Points on a hilly landscape, in no order, each with its height.
A climber steps from a point to the highest of its 2 nearest points, and stops where none of them is higher. Distance is the straight distance between rows; heights are no part of it.
K_388 (h 295): [143 168 153 142  92 146 163 179 113 121 121 152 150  79 103 103 129 172
 198 175 105 130 154 139 145 114 128 218]
K_970 (h 249): [116 105 106 156  99 153 181 120 104  95 129 110 189  66  94  86 139 156
 113 197  68 164 120 173 101 129  70 176]
K_816 (h 213): [147 138 133 117 157 170 131 127 152 117  68 136 119 163 176 161 130 139
 131 171  75 137 133 122 155 140 173  77]
K_219 (h 242): [159 160 135  97 170 166 125 108 195 128  87 140 162 117 118 150 119 170
 161 101 124 167 130 166 146 151 127 160]
K_467 (h 274): [157 139 131 155  67 144 175 175  99 114 105 139 181  87 115 114 122 152
 143 143  95 127 142 178 137  97 136 183]
K_567 (h 467): [105 141 131  73 139 152  81 105  82  79 174 102 173 107 105 126 106 104
 102 109 103 113 158 124  96 135 188 121]
K_99 (h 532): [156 109 137  79 134 132  53 119 137 166 152  77 100 186 151 111 123  45
 166 111 201 105 119  93 125 135 122 119]
K_539 (h 45): [ 69 119  96 165 115 109 169 111  89 114 129 126 147 138 121 138 149 143
  67 154  89 144 101 117 125 133 102  94]
K_753 (h 392): [159 109 104 172 122 109  73 146 146 139 127 163 151 204 164 114 146 134
 114 149 118 156  98 135 119 162 130  71]
K_71 (h 417): [ 94 134 164 126  90 132 170 147 120 147 108 161  75 141 100 175 131 151
 147  99 178 102  94 119 152  94 107 138]
K_517 (h 164): [ 98 198 123 113 162 152 163  95 118 149  84 112 140 168 126 174 138 205
 151 123 102 173 128 120 144 144 125 160]
K_122 (h 462): [161 134 150 150 180 144 149 137 130 154  82 109  81 119 177 139 133 117
 113 179  88 138 174 120 159  92 137 146]
K_613 (h 296): [152 123  84 154 122  77 136 113 145 133 145 118  72 104 170 100 141  97
  83 124 134 145 149 118 107 119 108 119]
K_721 (h 426): [ 88 131 146 133 111 121 163 109 105 131 136 112  71  84  90 135 138 134
 148 122 150 121 118 113 115 114  78 167]
K_97 (h 398): [144  61 105 166  59 138 135 175 155 119 107 114 146 152 159  56 133  72
 157 115 137 146 111 150 110 140 127 109]
K_566 (h 489): [ 97 118 118 138 104  92 150 130 131 157 125 116  69 115 117 127 113  92
 156  93 169 109 147 109 129 119  99 159]
K_502 (h 311): [131 154 134 181 118  79 131 160  99 161 123 179 184 127 127 141 127 162
 100 104 131 122 152 162 155 102 136 159]
K_252 (h 429): [128 113  93 133  84  73 160 132 151 177 147 108  61 146 150 102 129  80
 156  69 200 116 134 117 113 119 110 139]
K_653 (h 290): [135 146 102 113 100 139 130 110 180  88 156 148 111  81 110 128 128 157
 155  89 157 138  93 176 101 128 134 144]
K_354 (h 539): [153 165 151 106  73 172 158 134 109  75 157 148 122  96  96 150 141 191
 135 125 116 141  96 150  94  85 148 157]
K_284 (h 337): [102 180  85 175 115  83 134 133 123 147 117 182 159 142 131 150 133 210
  98 117 126 150 136 158 135 134 113 138]
K_177 (h 543): [163 133 137 112 132 112 104 163  96 162 163 116  83 212 181 132 113  90
 149 156 157  81 126  84 156 100 160  95]
K_60 (h 617): [146 114 136  86 155 142  18 121 125 137 157  94 163 142 141 101 121  37
 145  97 181 101 157 110 109 139 152 122]
K_824 (h 272): [ 93 126  93 140  66 115 103 144 129  75 159 173 115 140 123 125 130 145
 115 111 142 113  97 128  90 141 147  76]
K_190 (h 244): [139 137 145  91 169 183  90 133 150 102  97 126 115 149 168 127 112 100
 140 170  86  96 143 107 142 152 191  58]
K_628 (h 368): [115  81  94 162 134 102 134 121 132 137 128 120 213 140 133  96 142 121
  82 100 121 173 144 166 110 160  97 136]
K_859 (h 317): [146 165 136 141 115 107 107 114 127  91 161 162 116  47 105 141 125 175
 116 128 136 132 105 162  95 125 130 151]
K_509 (h 147): [ 92 194 124 128 141 140 189  99 122 161 102 123 122 170 129 176 156 212
 127 118 136 171  78 145 120 129  89 134]
K_785 (h 497): [134 138 122 137 134  91 125 143 131 161 134 134  91 220 166 139 125 114
 132 143 154 115 113  86 166 120 137  98]
K_631 (h 378): [106 172 161 133 110 134 144 122  98 113 157 138  75  69  83 137 151 199
 167 167 135 128 107 106  95 116  94 162]
K_497 (h 379): [104 140 151 144  80 119 192 171  70 164 118 127  74 141 123 159 152 118
 135 121 138  94 125  99 156  69 106 150]
K_943 (h 529): [177 128 156  96 134  95 100  97 145 158 163 143  67 102 145 157  96  89
 146 124 216  86 100 111 133 110 136  84]
K_994 (h 210): [150 146 145 133 194 153 125 107 185 167  61 140 168 143 150 157 124 165
 130 128 116 174 155 161 168 138 111 146]
K_766 (h 129): [ 84 103 150  60 132 195 152  97 109  84 140 117 146 113  32 154 114 160
 132 130 101 129  88 108 120 133 104 152]
K_428 (h 477): [146 123  94 123 103 138 139 117 104  79 147 123 210 126 127 125 139 165
  85 121  83 172 124 166  95 120 166 127]
K_125 (h 534): [167 173 111  96 114 171 138 119 120  87 119 120 189 141 144 149 136 167
 131 113  84 182 146 158 113 114 193 142]
K_147 (h 179): [103 166 167  95 177 123  92  81 103 121 150 123 114  82  78 168 113 159
 116 129 120 113 120 107 115 143 122 131]
K_414 (h 571): [141 140 153 129 185 162 170 111 162 167  69  78  77 129 168 139 135 124
 138 159 110 158 126 118 167 116 103 143]
K_129 (h 421): [132 149 121 114 142 142 111 107  73  83 158 121 192  91 111 137 127 132
  76 128  65 153 161 143 101 130 177 135]
K_645 (h 447): [116 138 122 128 133 122 134 130 124 118 125 131 124 176 144 145 138 126
 121 120 135 141 103 124 132 122 150 100]
K_463 (h 729): [145 152 155 100 177 119 147  93 161 168  93  96  44 118 152 155 109 115
 159 143 144 131 110  85 156 126 105 134]
K_438 (h 346): [151 114  97 138  89  99 155 155 108 171 162  86  97 199 173 104 163  97
 109  98 161 140  92 106  94 119 113 114]
K_637 (h 516): [177  86  76 183  73  95 129 171 141 150 100 129 146 133 194  60 157 107
  97 126 108 151 154 147  96 117 131 106]
K_993 (h 424): [160  98 101 142 115 136 133 135 127 103 130 110 192 124 152  90 147 111
 104  95 107 174 147 159 101 127 151 128]
K_262 (h 377): [171 100 114 135  73 162 107 159 149 100 122 120 157 145 170  78 140  89
 161  99 127 151 127 155 102 122 166 110]
K_736 (h 316): [124 119  91 129  60 121 129 149 109 124 150 108 142 184 151  97 155 126
 121  75 145 153 107 135  77 134 144 102]
K_867 (h 253): [133 133  88 146  67 132 182 142  99 102 121 131 195  88 120  96 131 173
 111 170  73 158 140 174 111 118 118 180]
K_312 (h 174): [161 142 164 132 220 129  79 110 180 151 103 160 173 116 133 159 117 153
 111 121 112 128 154 157 158 147 150 122]
K_104 (h 294): [116 118  73 152  52  89  91 141 125 103 159 138 122 151 136  81 148 115
 101  97 152 130  93 122  73 135 128  92]
K_923 (h 347): [152  88 113 139  97 101 153 117 149 119 154  95  72  65 146  97 137  79
 117 108 165 125 101 142  89 107 101 128]
K_155 (h 665): [174 129 140 171 115 115 119 192 142 130 109 179 130 143 174 118 128 112
 139 139 133 103 139 142 151 114 175 107]
K_723 (h 64): [ 76 110 126 135 161 122 156 113  57 115 130  99 147 144 122 139 138 118
  58 173  56 121 123  98 134 135 129  89]
K_403 (h 345): [147 195 169 150 141 108 112 120 122 117 166 165 113  56  98 128 146 222
 158 161 140 135 115 136  99 130 105 163]
K_512 (h 492): [136 140 161  79  78 175 134 150 116  89 141 164 110 100  82 158 112 146
 167 112 143  96 121 136 121 100 165 155]
K_469 (h 369): [ 88 168 112 139 117 125 155 112 142 124 121 177 152 138  82 158 120 212
 144 126 129 149 104 165 133 154 109 160]
K_287 (h 533): [112 114 165  57 162 157  40 124 102 116 166 112 169 115 109 109 102  73
 131 100 143  77 157 118 109 144 179 108]
K_261 (h 382): [144 114 108 123 121 100 182 123 140 177 148  89  79 154 161 131 149 106
 121  77 187 136  97 123 105 116 108 121]
K_26 (h 602): [181 139 147 151 122 133  86 196 118 144 121 148 123 200 187 125 135  96
 147 156 123 108 124 118 152 109 179  91]
K_885 (h 206): [ 92 138 164 129 174  94  92 127 118 143 149 151 125  88  92 143 102 124
 107 118 129  86 139 137 142 142 136 115]
K_454 (h 456): [201  85 143 128 154  74 111 110 152 162 159 118  57  98 160 124  85  66
 146 147 201  89 135 110 156 109 109 111]
K_854 (h 282): [ 75  68 139 138 150 103 117 154  82 143 131 122 198 146  94 112 108  69
 106 125 103  94 169 120 153 160 122 124]
K_490 (h 140): [193 130 127 121 209 117  50  90 202 154 117 158 130 133 155 146 151 126
  92 104 141 123 172 134 143 152 133  93]
K_634 (h 583): [123 129 140  91 134  92 146  83 127 161 134  94  50 128 127 169 119 100
 149 109 184 117 120  86 138 112 106 128]
K_659 (h 587): [153 101 103 185  91  87 118 184 138 133 107 175 163 129 167  76 137 116
 114 116 131 131 150 144 134 120 146 116]
K_446 (h 69): [144  90  81 147 193 100  66  92 219 143 121 149  87 151 139 124 139 107
  84 159 122 110 185 112 149 185  95  78]
K_150 (h 152): [ 74 142 160  79 169 164 112  88 134  85 131 115 139  89  45 147  91 172
 125 147  89 114  93 105 120 171 105 133]
K_714 (h 329): [122 162 145 138 148 148 145 120 126 119 114 121 135  83 109 126 138 167
 166 165  94 146 138 134 133 132 109 189]
K_120 (h 130): [ 89 165 166 143 138 158 193 119 126 161  99 128 126 136 105 143 149 209
 168 148 148 144  70 143 143 128  56 158]
K_88 (h 185): [121 172 112 125 131 159 151 118 116 126  71 122 132 171 152 166 130 164
 156 140  79 166 150 123 158 137 173 132]
K_351 (h 285): [117 113 126  87 179 158  72 125 121 124 127  91 117 145 161  98 102  64
 130 148 113  88 172  80 135 161 173  84]
K_717 (h 109): [ 77  81 125 102 101 169 169 121  72  97 145 104 174 111  55 137 137 135
 100 124  93 130 121 123 120 114  94 160]
K_194 (h 233): [ 83 132 124 114 139 111 100 137 121 115 133 140 151 124  90 119  94  97
 149  96 138  97 170 128 139 146 147 144]
K_802 (h 406): [ 96 106 119 146 128 108 143 157 122 147 113 121  71 118 135 105  96  64
 143 161 117  79 163  93 165 131 129 117]
K_237 (h 453): [104 113 180  97 103 150 132 140 143 124 125 177 120 124  79 160 108 144
 171  84 186  94 101 135 137 101 124 154]
K_197 (h 396): [161  75 143 129 130  97 130 122 164 134 150 114  88  89 148  98 116  55
 129 141 180 100 115 127 127 111 109 111]
K_364 (h 449): [171  76  93 169  82 120  96 169 133 142 124 104 130 171 182  46 142  53
 122 141 108 144 140 118 103 126 124 108]
K_167 (h 268): [137 153 125  82 125 161 126 114 190 106 121 146 132 109  91 137 102 156
 185  83 164 148 105 153 129 143 133 170]
K_847 (h 599): [143 149 136  72 102 195 152 108 105  67 142 102 153 129 117 152 144 155
 124 113 111 159 104 138 103  95 172 139]
K_835 (h 361): [110 118 143 158 107 101 151 184  93 149 123 152  89 134 133 136 118  98
 121 146 122  75 138 101 163  95 133 123]
K_952 (h 286): [110 131 125 158 137 145 148 101 119  90 140 113 148  74  93 118 134 174
 102 165  92 162 112 148 106 134  94 148]
K_127 (h 318): [ 80  60 118 167 125 103 149 139  88 130 131 107 208 142 102 107 136  94
  91 116  97 130 136 132 146 133  92 129]
K_113 (h 35): [111 118  67 134 169 114 100  96 185 133 103 129 106 155 145 127 142 119
 117 110 131 137 164 103 145 179 107 102]
K_578 (h 340): [ 83 114 126 117 176 133 110 133 121 143 101 104 116 121 137 105  97  71
 135 145  85  98 196  88 162 156 143 131]
K_331 (h 402): [ 93 154 139 137 122 139 144 132 110 108 129 163 138 131  91 163 120 174
 122 137 120 121  93 136 137 129 131 118]
K_927 (h 604): [191 133 128  74 140 114  68  83 153 151 165  99  70 149 174 139 120  79
 157 116 220 112 103  98 123 115 134  88]
K_760 (h 255): [ 73  93 113 132 116 102 101 162 105 123 149 166 204 154  82 110 101 110
 125 102 124  95 168 130 147 154 150 132]
K_35 (h 114): [111 149 211 139 156 155 170 122 123 157 109 118  98  89 100 149 147 174
 164 176 143 128  74 114 144 111  62 154]
K_496 (h 105): [185  90 125 148 211 123  85  85 226 145 121 138 106 134 142 145 138 123
  56 154 127 137 160 123 144 154 112  77]
K_897 (h 87): [ 72  82 148 114 146 158 158 114  88  94 122  82 156 102  91 134 121 100
 101 146  73 114 124 109 140 137 121 117]

Where does a climber stop that starts at each point below?
K_496: K_566
K_497: K_847
K_284: K_155
K_653: K_566
K_104: K_566

Call two points neighbours if one is among the 2 nearest of the other. Go from one point of each pair to the other, from neighbour to neighbour, staying as high as possible. Name the lowest point that can't be avoided.
K_802 and K_60: K_835
K_927 and K_847: K_129
K_847 and K_155: K_262
K_60 and K_927: K_99
